Points on a hilly landscape, in no order, each with its height.
From any point a ball rolls to the lowest of the 4 points nearest to it. It stops when none of these is lower. Distance is the straight distance between rows; heights are no part of it.
Z858 h=3.42: [ -7   8 -14  -5  32   6 -19 -28 -18 -28 -24   8  -7  -5  -2  10  -6  -9
  18  32 -12]
Z960 h=2.76: [-17  12  -1  -7  19   9  -7 -24  -6  -4  -8   4   8   1   8 -13   3  -3
   7  20  -2]
Z10 h=8.01: [-21  -5  -8  -9 -15 -23  12  23  -3  16 -10  -5  -5  17  16   9 -13  15
  -4 -25   1]
Z221 h=3.13: [  3   6   6  11   9  -4  -1 -30  -8  -8   2   9   2  -8  -2   2   7   1
   9  20  -8]
Z604 h=5.11: [ 23  -6  19  -3  -3  11  -5 -14   3  -5  -1   9 -12   0  -8   9 -17  -9
 -18  18   7]
Z57 h=4.16: [  6 -10  -6   5  21  -7   8   4 -15  -3 -19  16  -7   3  -9  21 -26   4
  -5   3  -5]
Z340 h=5.80: [-12 -11  12 -29 -11   3   0  -2   4  11  -6   1 -16   3  -5  -3 -18  -6
 -22  -2  20]
Z955 h=2.87: [-23  16  10 -12  -2  17  -5 -19   4  -4   1  -3  11  -1   6 -25  12  -5
  -3  11  11]
Z880 h=5.87: [-18  11  -4 -11 -27  -6  15  19   7  16   9 -18  -3   6  10  -7   7   9
   4 -24   6]
Z79 h=4.75: [ 23 -19  21  -3   7   2  -7 -23   1 -11   5  19  -6  -6 -12  19 -13  -5
 -10  29   0]
Z803 h=2.54: [ 22 -15  12  16 -19  -6   8   4  10   3   4   0  -5  -1  -3   7  -4   8
  -4 -13   1]
Z165 h=4.72: [  8  -5  18  -7  -6  13  -5 -25  10 -12   0   5   1 -11  -4  -2  -5 -13
  -6  24   9]
Z953 h=1.64: [-33   1  -4 -31 -23  -7   5  23  17  19   5 -12   2  16  10 -16  12   0
  -7 -24   5]
Z688 h=0.59: [-17   4 -26 -22  37  13  -4  18 -12   0 -29   1  -7  -6  -4   4 -29  -6
   3  -1  -7]
Z795 h=4.49: [-24  12   4 -19 -26  10   4   7  10  19   8  -8   0   4   7 -21  13   2
  -2 -12  16]
Z242 h=1.65: [ -5  10  -9   0 -24  10  10  11   8  19  14 -14  17  -3   9 -31  31   6
   1 -17   5]
Z998 h=3.47: [-22  11  -1 -22  30  13 -25 -22 -15 -20 -16  12  -6   0   6  -4  -9 -15
   4  24   0]
Z282 h=3.67: [-24  18  -3   5   5  -5  10  -1  -4   6   0  -3   9   4   2  -5  10  15
  12 -13  -6]
Z2 h=2.83: [ 34   2  -4   8 -22   8  -4  39  11  -9  19  -8  -8  -5  11  -8  27 -12
 -10 -23   8]
Z38 h=3.06: [ 38  -4 -10  15 -31  -1   3  30   8  -8  12 -14  -5 -14  10   0  15   1
   2 -33   5]
Z193 h=2.81: [  3   1   0  29   4 -10   9 -22   0  -1   2  14   7  -7  -3  11   1  12
  10   4 -12]
Z124 h=3.87: [ -4   0  -5  -5  34  -2  -1 -12 -17  -5 -14   8 -10   5  -4  15 -12  -4
   4  18  -4]
Z429 h=7.16: [-38  11   4 -27   8   5  -4   7   0  15 -13  -8  -2  13   8 -19  -8  -7
  -9  -1   4]
Z694 h=5.74: [-21   0  -5 -30   7 -17  -1  20  -4  14 -17  -8  -7  12   3  -4  -7  -8
  -8 -14   2]
Z659 h=1.40: [ 35 -14  11  -6 -21   0  -2  16  10   6  10   0 -24   0  -2   3  -6 -16
 -18 -11  13]
Z332 h=4.25: [ 17 -27  10  -6  17  -4   3  -9  -7 -14  -9  22   2   0 -20  26 -29  -9
 -23  25  -5]
Z902 h=4.23: [ 11 -11   6   8 -19 -21  11  13  -6   7  -7   0 -12   7  -3  13 -17  18
 -11 -19   1]
Z192 h=4.42: [  6 -12  12   7   5  -3  -4 -15  -2  -5   4  17  -1   1 -12  15  -4  -3
  -6  16  -1]
Z619 h=3.79: [ 21   4  13  -1  -5  13 -14 -16  14  -4  23  -5   4  -6  -8  -8   6  -8
  -5  13  10]
Z999 h=6.45: [-45  13  -7 -24 -13  -8   8  15  10  22  -3 -18   8  20  10 -13   9   7
   7 -20   0]
Z546 h=4.19: [ -7  -5  -5   0  24 -13   3   1 -16  -1 -12   2  -4  13  -7  10 -16   3
   0   5  -9]
Z43 h=2.52: [-19   9 -19 -24  40  10 -15  -5 -13  -4 -18  -4  -5   3 -11  -1 -18 -10
   6  18  -1]
Z278 h=2.60: [ 13   0  17   2 -13   9  -2 -10  11   2   6  -4  -5  -3  -3   1  -1  -3
  -2   2   4]
Z707 h=4.10: [  4 -15   9  -9  31  -2  -3  -3  -9 -18 -17  15   0  -5 -14  15 -23 -14
  -4  28  -7]
Z715 h=2.89: [25 -4 12 17 -9  7 -4 -6 15 -9 17 -4  9 -9 -4 -1 15 -3 -2  1  8]
Z887 h=4.09: [ 36  -5   9  30  -3  -7  -1 -24  20  -6  10  12  14 -14  -6  14  12  -5
  13  14 -11]
Z838 h=2.51: [-17 -11 -16 -15  47  16 -16  -6 -15 -16 -24  10  -7  -5  -8   6 -22  -6
  -7  22  -4]
Z529 h=0.69: [-18   9  17  -7   5  14 -13 -28  -2  -5  -4   4   9   2  -3  -7  -4 -11
  -9  21  15]
Z190 h=2.43: [ -7  10  -1  18  19  -7   7 -17  -5  -1   2   6   3   2   2  -1  -3  10
   7   0 -10]
Z217 h=4.76: [ 13 -19  10  16  22 -12   4 -13   0 -15 -11  18   4  -8  -9  28 -20  -2
   8  20 -20]
Z351 h=4.90: [-11   6  -5   5   6 -17   9  21  -9   9  -9  -3  -6  13   0   9  -5  20
  12 -11  -8]
Z251 h=4.88: [-14  -7  11 -15  23  10 -13  -1 -12 -10 -18   9  -2   0  -4   4 -22  -8
 -23  24   8]
Z697 h=4.05: [ -1  -1  18  -8   3  -3  -2 -11  -3  -1  -4   4   2   3  -8   4 -10  -9
  -1   9  10]
Z424 h=2.94: [ -1   5   2 -10  -3  10 -12 -37   4  -8  13   1   9  -6   3 -11  11  -7
  -4  29   7]
Z227 h=3.41: [-31  12  -2   3  -8   3  12  -6  -2  13   7 -10  19  -2   9 -29  24   4
  10   2  -3]
Z494 h=3.48: [  3  -1  18 -10  -4  -2   4   1   0   5  -1   0  -5   5   1  -5  -4   0
  -3   2   3]
Z435 h=3.17: [-22  13 -20 -17  24   1  -6   9 -16   2 -14   1 -12   5   0  -7  -7  -2
   9   0  -3]
Z347 h=3.65: [  4  -5  -5   6  30  -3 -10 -27 -11 -19 -17  17  -4  -5  -6  12  -7   2
   4  28 -15]
Z689 h=2.67: [ 19  -6  10  -5 -15  -9   7   9   2   5   7  -4 -10   8   3   3  -9   1
 -15 -15  10]
Z290 h=0.95: [-11   6 -19  23  -8  -9  21   0  -2   5  11  -5  14  -3  15  -9  17  26
  18 -14 -10]
Z799 h=2.27: [  9   6   5  10  -8   3   8 -14   6  -5  11  10  11  -7  -5  -6   6   1
   3   2  -3]
Z325 h=5.26: [ 27 -14  22   7 -10  10 -17 -32  12 -15  16  19  -4 -12  -7  14  -2 -14
   4  29   2]
Z471 h=3.39: [ 20  -5   6  11  -1  11  -8 -19  13  -9  17   2  13 -15  -7   1  13  -5
   4  24  -4]
Z889 h=5.85: [ 27 -17  14   3 -13   5  -7  -5   6  -9  18   8 -10  -9  -5   5  -4 -13
  -7  10  13]
Z612 h=4.69: [-24  19 -13  -4  18   5   4  -6 -18   1  -6  -1   4   3   2   0   9   2
  22  -5 -13]
Z577 h=2.74: [  4   3  -5  25  -7 -12  15   2   4  12   4  -4  10  -2  -3   6  10  24
  11 -11 -12]
Z703 h=1.76: [ 12   4   8  11 -14  -2   8   2   3   9   7  -8   6   2  -2  -4   6   3
   2  -7  -1]
Z241 h=0.88: [  0   3  -1  22   2 -16  12  -7  -4   4  -1  -2   4   3   2   4   0  16
  11  -8 -13]
Z878 h=1.84: [-26   5 -23 -19  27   8  -7  28 -16   4 -19  -6 -10   4  -6   9 -13  -4
   4  -7  -6]
Z607 h=2.68: [-17  16  -5  18  -1  -3  10 -20  -8  12   9  -9  16  -4   2 -16  12  12
  11 -10  -7]
Z294 h=3.49: [  1  -3  -1 -18 -36  -9   8  28   7  10  10 -10 -14  16  12   8  -6   2
 -17 -26  10]
Z722 h=3.23: [ 34  -2  -7  33 -13   2   3  15   7  -9  20  -6   9 -13  11  -7  26  -7
   5 -12  -6]
Z748 h=8.27: [-30   0 -19 -27  -1  -9  12  37  -9  12 -14  -5  -5  21   2   6  -1  10
  11 -19  -8]
Z930 h=6.93: [-39   8 -12 -34   5  -9   3  24  -1  16 -11  -8  -3  21   5  -8  -5   2
   2 -14   4]
Z402 h=2.99: [ 32 -12  -1  26 -10  17  -8  21  13  -4  23  -2   9 -20   4 -11  30 -13
  -4 -12   0]
Z610 h=6.41: [-15   2 -13   0 -15 -15  10  21  -6  13  -3 -16   5  15   4   6   3  23
  10 -23 -10]
Z404 h=2.41: [ 28  -3   2  -2 -28  -1  -4  29  12  -5  14  -4 -19  -2   4   3   6  -6
 -22 -19  11]
Z154 h=5.97: [-31   4   4 -32  20   4 -12   4  -7   2 -23   3  -5   8   5  -8 -17 -17
  -8   9   9]
Z866 h=2.61: [ 22   1   2  15 -18  10   0  -6  14   3  17   1   4 -12  -4 -11  16  -6
  -1  -4   7]
Z755 h=4.01: [-10   4  11  -8  29   2 -13 -19 -16 -14 -10   7  -3   0  -7   2 -17  -2
   3  32   3]
Z319 h=4.67: [ 20 -12  10  19   5  -8  -7 -45  16 -16   7  18   5  -9 -11  21  -2  -4
   5  33 -12]
Z237 h=2.31: [ -7   6  12  -4 -15   9   1  -4  11  10  15 -11  14  -3   3 -29  10   2
  -1  -4  12]
Z390 h=4.70: [-33  17  -3  -8  -8  -3  11   3   0  10   2 -12   9  15   4 -11   9   6
   6 -13  -4]
Z230 h=3.72: [ 34 -11  -2  28 -24  -7   3  15  17   2  19  -8   5  -9   9   0  10   9
   6 -23  -5]
Z326 h=4.65: [-13  -3  12 -24  -4 -11   6  12  -4  16  -7  -4  -7   8   0  -1  -9  -1
 -21  -8   6]
Z781 h=2.97: [  3  -7   4   9   1 -14  13   4  -7   5  -7   1  -5   1  -3  15  -9  12
   2  -9  -6]
Z307 h=3.24: [ 45 -12   1  20  -3  13  -9  11  10 -22  23   2   6 -17   3  -3  33 -17
   2   3   4]
Z609 h=1.61: [-10  -2 -32  -9  41  15 -17  10 -14  -8 -25   6  -9 -11 -16   6 -23  -8
   9  10 -11]
Z918 h=6.31: [-33  15 -12  -4  -3  -7  15  26  -3  12  -6 -13   4  20   9  -2  18  13
  11 -19  -4]
Z647 h=2.82: [ 29   0   1  15 -13  18  -2  15   6  -2  26  -6   7  -9  -1 -18  32 -10
  -3  -4   9]
Z270 h=3.51: [  1   7   5   8   6  12 -15 -49  -4 -17   1  12   5  -4   1  -4  10   1
  -1  30  -5]
Z403 h=2.64: [ 20  -2  -1   1 -32   4   0  27  12   2  14 -11  -7   0   3  -7   3  -1
 -11 -23  11]
Z376 h=3.53: [ 37 -12   5  27 -14  -3   2  -3  16  -3  14   6   9  -9   0   8   9  -1
   6  -4  -7]
Z628 h=3.11: [ 20  -3 -16  17 -34   6   3  21   7   4  11 -17   5  -7  14 -17  28   3
   0 -26   4]
Z582 h=1.22: [  5   5   1  12 -23  13  12  -4   9  11  17 -16  14  -6   6 -19  17  11
   0 -12   3]
Z261 h=4.50: [-23   4   0 -12   9  -2   4  11  -8   7 -10   2 -13  11  -5   6  -8   4
   1  -6  -4]
Z980 h=5.22: [ 38  -2 -20  37 -27 -14   3  25  10   1  10  -4  15 -14  18  11  10  13
  13 -34   0]
Z105 h=8.24: [ -6   0 -14   2 -32 -22  14  31  -1  11  -8 -10  -5   6  16  19  -7  26
  -1 -37  -3]
Z17 h=1.96: [  5   3  -1  -4 -30  12  -4  14  11   9  15 -17   0  -2   8 -18  21   0
  -4 -12  17]
Z810 h=3.05: [-21  13 -21 -15  38  17 -25 -11 -15 -22 -20   7 -10  -4  -5  -3 -17 -14
  14  28   0]
Z233 h=3.44: [-24  16 -21  -7  29   5 -14 -10 -16 -11 -15   1  -8  -3  -2   0  -5  -1
  17   5  -7]
Z166 h=4.60: [ -9 -11   7 -11  18  -9   2   4  -5   7 -15   5  -7   7  -7   6 -21  -3
 -14   0   8]
Z196 h=4.55: [ 12 -18   8  24  14 -13   8 -13  -1  -4  -6  15   1  -1  -9  22 -17   2
  -2  10 -12]
Z483 h=4.26: [-14   6   4 -12   8   0   1  -8 -11   2  -7   0  -5  11  -4  -4  -6  -4
  -7   6   5]
Z656 h=2.65: [ 23  -5   6  25 -12 -15  10   2   5   5   6   1   6  -4  -1   7   3   9
   5 -10  -3]

Call two points neighbours if one is among the 4 nearest of the other. Go from one point of each pair to the other, from neighbour to neighbour, staying as low as possible. Name the highest point that can't be avoided.
Z529 and Z659 | Z955
Z703 and Z953 | Z795
Z659 and Z703 | Z403
Z241 and Z582 | Z577

For each start below, name the point where the ball stops.
Z748 | Z688
Z980 | Z582
Z930 | Z688
Z604 | Z703
Z858 | Z688
